Each row is a point on a landscape with many valleys, with its height.
From any point a ball rolls to the lowest of the 2 points nearest to it. It stops when none of these is lower. Distance is the straight distance between rows; heights are no part of it.
lat height 3.56: [  2   0 -32  17 -17  22  -2   0  -9  44  -8 -13 -10  12 -25  28 -25  33
   7  -2]
dafos height 8.50: [ 15  27  -3  -5  -2 -52   8  -4 -10  52  -2 -33  30  23 -26 -15  52 -36
  -4 -16]
voze height 3.03: [ 34   3 -15  12 -12   4 -33  -6   4   9 -17  21  17  33 -16 -23  14  33
  18   5]
viki height 5.67: [-12  -4  -9   4 -38   8  12  28  48 -45  21   9  -5  12  31 -12  -1   1
 -16 -17]
ritoz height 8.11: [  3   5 -36  34 -10  25 -23  28  -7   7 -33 -30  16  -4  10  11  20  -1
 -17 -17]
paku height 7.61: [ -1 -17  27  17  -8  21 -29  12  17 -34   4 -25  27   2  42 -48  18  13
 -28 -10]
dofam height 4.34: [-43 -24  57  33  22 -65 -41 -54  16  34 -12  -3  14  -5 -60  41   9  13
  -6 -17]
fira height 5.97: [  7 -12   1 -23  19   2  18 -24  13 -46 -44   4  -4 -29  12  -2 -19  -8
  -8  11]
Gen height 3.54: [-19   1  -7  28 -31  -4  23   6  32   3 -17 -23  -5  25  -4 -28 -16 -45
   3  17]
dopo height 6.63: [-22 -17  13 -29   0  25 -11  -4 -17   3  26  39 -25 -42   5   3 -34  42
  -6 -21]
zub height 5.02: [-10 -17 -18   3 -11   7  13  14 -24 -18   0  20 -57 -20  24  12  41 -11
  -5  -5]
Nolu height 5.16: [-21  14   1   7   8  24  35 -10  14 -23   2 -36  -5 -34   9  23 -25   9
  -5   8]
Zuz height 2.70: [-13   6  -9 -10  -9  -3   5 -28   4 -24  24  19  33  12   3 -15 -44 -13
  -6 -25]
seki height 5.10: [  4   2 -21 -31 -59   6  16  30  38 -51  16   7 -29   0  40  28  -5  12
 -19  -5]
supo height 8.73: [-20   5 -24  21 -21 -13 -26  11 -18  12   1 -29  38  20 -16 -49  19 -33
  24 -17]
Lev height 5.86: [  8  13 -15  -1  36 -35  41  -4  27   4  24   4  26  23 -15 -32   6 -37
   7  13]
miri height 3.96: [-18  23 -14  16  21   6 -10   8   2  16 -15  42 -15 -26 -16 -36 -11  -1
 -17 -15]
Pupu height 4.49: [-22   2 -28  -9   5  36 -29   9   2  -4 -20 -10 -16  -2  -6 -12  -1  29
  35  10]
Sives height 3.89: [  1  -1  -7  15   8  -3 -22 -49  -7   7   0  10   9  33 -23 -17   0   8
  33 -19]
Kiz height 7.04: [ -9 -21  17 -10 -15 -12  -7   2  -4  34 -41 -36  54  -2 -26  -4  35 -60
  -9 -14]
Vego height 4.64: [ 21   5  -5  38  27  17  -5  18  -3  12   1  46  -5 -10   1 -34   4   8
 -29   4]
fazon height 5.64: [ 48  23  -9 -27   7   4   9  35  -6   6  -5  23 -22 -11  44  16 -39  52
 -32  31]
livum height 4.57: [  2 -10   2 -28 -47  20  12  37  32 -33   3  11 -53   8  32  25 -10  13
  11  31]
Zeva height 3.02: [  1  -7  33  -4   9  16  -4 -47  18  -8 -31 -42  25   3   5   5   9  -8
   6  -4]
lof height 7.93: [ 18 -28  17  37 -23  12 -19  44  19 -63 -10 -31   8  -6  45 -17  -6  25
 -38   4]
dud height 3.86: [  0  14 -18  27 -29  21  -4  22  -3 -21   9  34  18   4  11  14   0 -35
 -38  -6]
Para height 3.41: [  4 -17  -9 -62 -21   9   1  34 -21  50   1  18 -29 -17  14  48 -34  49
   6   9]
mar height 3.10: [ 29  -4   2  15  31  -5 -19 -18 -20  13 -22  30   2 -30 -40  -7  12  43
  -4  -8]
manun height 5.56: [  8  -5 -26  11 -47   1  12  49 -23 -39  40  15 -45  -9  34   3 -18  33
   5  18]
Zozur height 5.04: [ -7  38  -5  24   8 -27 -22 -41 -34   8  19  16  23   3 -28   2  22 -26
  -8 -37]
far height 2.36: [-35   9 -12 -27  13 -19  13 -25 -13  -5  -4  40 -45 -25 -20  26 -42 -12
  12  -4]
Gil height 8.14: [ 24  28  34 -14  -3 -38  27 -12 -27  39  12 -47  40  32 -10  -3  31 -56
 -20  -7]
vevu height 3.06: [-22 -14  41  20  27 -16 -29 -33  -2  37  10 -26  30  -2 -41 -16  42   7
  11 -26]
bako height 7.67: [ 12  -9 -13  21 -14  -5  -4  -3 -24   5 -40 -38  40  -2   5  14  25 -32
 -22 -14]
vem height 5.17: [ 12  -2   9  24   2  23 -17  -6   1  33 -14  24 -16  -7 -35  40  28  -7
   9  13]
mukar height 1.43: [-27   1   8 -32   9   0  -2 -41   1 -25  17  33  -2 -14 -21   9 -25  -6
  18 -16]
Pil height 6.24: [  8   2  20   2  51 -15  25 -13  11  33  19  -5  30  29  -1 -29   0 -54
 -15  -5]
bivo height 5.60: [ 13   2   2 -11   1   8  26   0  14 -46 -26 -13   3 -22  19  19 -43  19
 -15  35]
nalep height 5.82: [-12  27  -8  17  19 -10  15  -3 -12  -3  22  -3  34 -17  -8   0  24 -20
 -16 -32]
tofar height 6.08: [  3 -10  -8  13 -29   1   7  59  64 -32  30  16 -31  39  30  -3 -42   9
 -31   8]
Rof height 3.87: [-34 -33  42  21  28 -10 -39 -41  19  29  -6 -16   0  -6 -56  16   1  18
  18 -20]
Dise height 4.52: [  2   5 -19  -5 -13  14  -2  11  -8  18 -18  28 -75  -7  11  32  10   4
   5  14]
tiva height 4.15: [  0 -21  12  23 -19  -7  38 -25  12 -20  -3 -33   3  22   9 -15 -14 -32
  11  20]
buz height 5.73: [ 13  -9  10   5   0   7 -10  -9   0  -6  -9  21  13  -3  -8  22  36 -39
  16   6]
sef height 6.22: [  4  -7   0  -9  22 -10   5 -25  14 -35 -28  16  21  -4  -8 -17  20 -33
  28   7]
vovar height 6.37: [-13 -17  13  -5  -3   0  -4  -1  18  22  -8 -24  26  -8 -36  27  64 -29
   6  -9]
neb height 1.75: [ 40  12  -6  18  -1  16 -29  -4 -16  -7  -9  21   2 -16 -18 -16   8  49
  19  21]
Bifog height 5.15: [ 15  24  -6  10   0   3   3  21   1 -10  13  19  48   0  29  20  26 -45
 -34 -25]
luzub height 3.47: [  0 -10   1   0  31   7  -9 -30 -33  -6 -32   1 -44 -13 -11  40   8  11
  14 -10]
div height 4.93: [-16 -13 -26 -40 -17  16 -27  37 -12  -7  -9  30 -41 -19   4 -16 -16  34
  42  21]
pefi height 6.04: [ 28   3  28 -34   8  24   1  39  32 -13  13  34 -14 -21  27 -10 -31  49
 -18  30]
tane height 8.46: [ -8  10 -39  19   9   5 -29  28   7   4  -7 -14  32  21   6 -40   4  -5
   1 -14]
dimo height 2.25: [-11  14  -7  39 -46   4   6  13   2   1  14 -11   3  37  23  -1  -5 -43
 -26 -11]
tomud height 7.05: [ 31  -7  21 -18  10 -35  26 -24 -11  -8  31 -14  59  13   2 -21  37 -22
  -5 -18]
lav height 4.67: [-13  21 -14  26  13 -17   2 -16  -3  33 -17  20 -29   7 -37  17   0 -24
  20  21]
sevu height 2.93: [-39  12  -7 -13  11 -18   4 -52 -13  -6 -35   0 -49 -16 -23  31 -16 -10
  21  -9]
sefa height 6.36: [ 13  -6  32 -42  -1  40 -10  14   7  28   9  32 -29 -39  15   3 -21  64
 -13  12]
Refip height 8.80: [ -9  26   9   1   4 -41 -14 -14 -13  34  18 -47  33  33 -23 -55  28 -27
   8 -12]
fegi height 4.25: [  9  13   6 -27  23  20  11   5  -7   4 -20 -30 -41 -24  28  31 -25  56
  23  34]
sezaz height 3.94: [ -1  -7   0  13   6  31 -22  -3  11 -25 -27 -35  17  18   3  11  -5  19
  23  12]
Firo height 3.14: [-24  -3   1   8   3  31   1  13  20  -3  -9  27 -10   5  -9 -33 -47 -12
 -19  12]
filuk height 7.14: [ 13   9  28   6 -13   6  -6   5  20 -21  25  -8  38 -10  26 -36  44 -18
  -9  -7]
Fal height 5.32: [ -8   3 -32   6   9 -10  38  20  29 -22  38 -20  38  29  10  -5  -1 -37
  23  13]
Fam height 4.68: [-14  10  11 -14  17  16  17   1  15 -18   0 -27 -28 -57  23   6  -1  43
   7  14]
dipo height 1.74: [ -8 -18  45   0  24 -14 -13 -55  -6  18 -14 -32  36  19 -23  13  22 -27
  11 -16]
Ziban height 5.23: [ -7 -14 -15 -10 -25  19 -30  30 -25 -35  23  11 -39  -5  32  -2 -40  47
  33  30]
vanub height 4.24: [-14  23 -28  36   2  -8   9 -13 -20  42   8   0   1  18 -51  18 -22 -14
  10  -4]
bas height 6.52: [ 23 -11  22  -6  -6 -15  12  -8  24  -1   8   7  46  17 -16 -37  32 -10
 -14 -14]
sas height 3.84: [ 20 -34 -10   8  37   6 -12 -18 -37  22 -25  13 -29 -19 -18  24 -13  45
  -4   7]
Gidi height 7.49: [ -3 -19   5 -21  26 -55  35   9  -8   3  31 -30  29  24   5 -35  51 -43
 -12 -30]
zenot height 4.38: [  6   8  20  29  22 -16 -19 -36 -34  21  27  23  19  39 -31 -15   8 -12
  10 -15]
dotad height 2.91: [ 10  -9 -20 -27 -15  26 -17  14 -25  45 -10 -11 -28  -4 -15  57 -34  65
  18   4]
beri height 4.05: [  9  10   0 -39 -25  23   7  39  -3  14 -12  29 -67  -6  48  38 -10  17
   2  32]
rok height 7.78: [-10   9  24 -37  24 -53  27  14 -41  26  20 -52  28  30  19 -19  51 -60
 -20 -24]
sapa height 5.22: [ 32   4 -18   4  15   4  17  21 -11  19  -5  42 -18 -16  -3  -9 -31  41
 -29  16]
bol height 3.82: [-13   3   5 -62 -12  -7  20  10 -30  27  17  -3 -46 -42  25  41 -50  43
  19  20]
niva height 4.72: [ 12 -12   0  12  -4 -19  32  -9  28 -54  18 -28  20  30  29 -10  10 -36
  23  23]
gosi height 5.47: [  8  -9 -15   4  -3   1  21  22 -13 -39  37  14 -30  -8  32   0  13   6
  -1  15]
dat height 2.39: [-10  12  -4 -14 -18  20  -1  -3  18 -11  14   8   0   4  -2 -21 -65  16
   0  -2]

For each start below, name the point where the ball stops.
sefa => dat
Refip => bas
manun => dipo
nalep => neb
supo => dotad
fira => dotad
sef => dotad
Pil => dimo
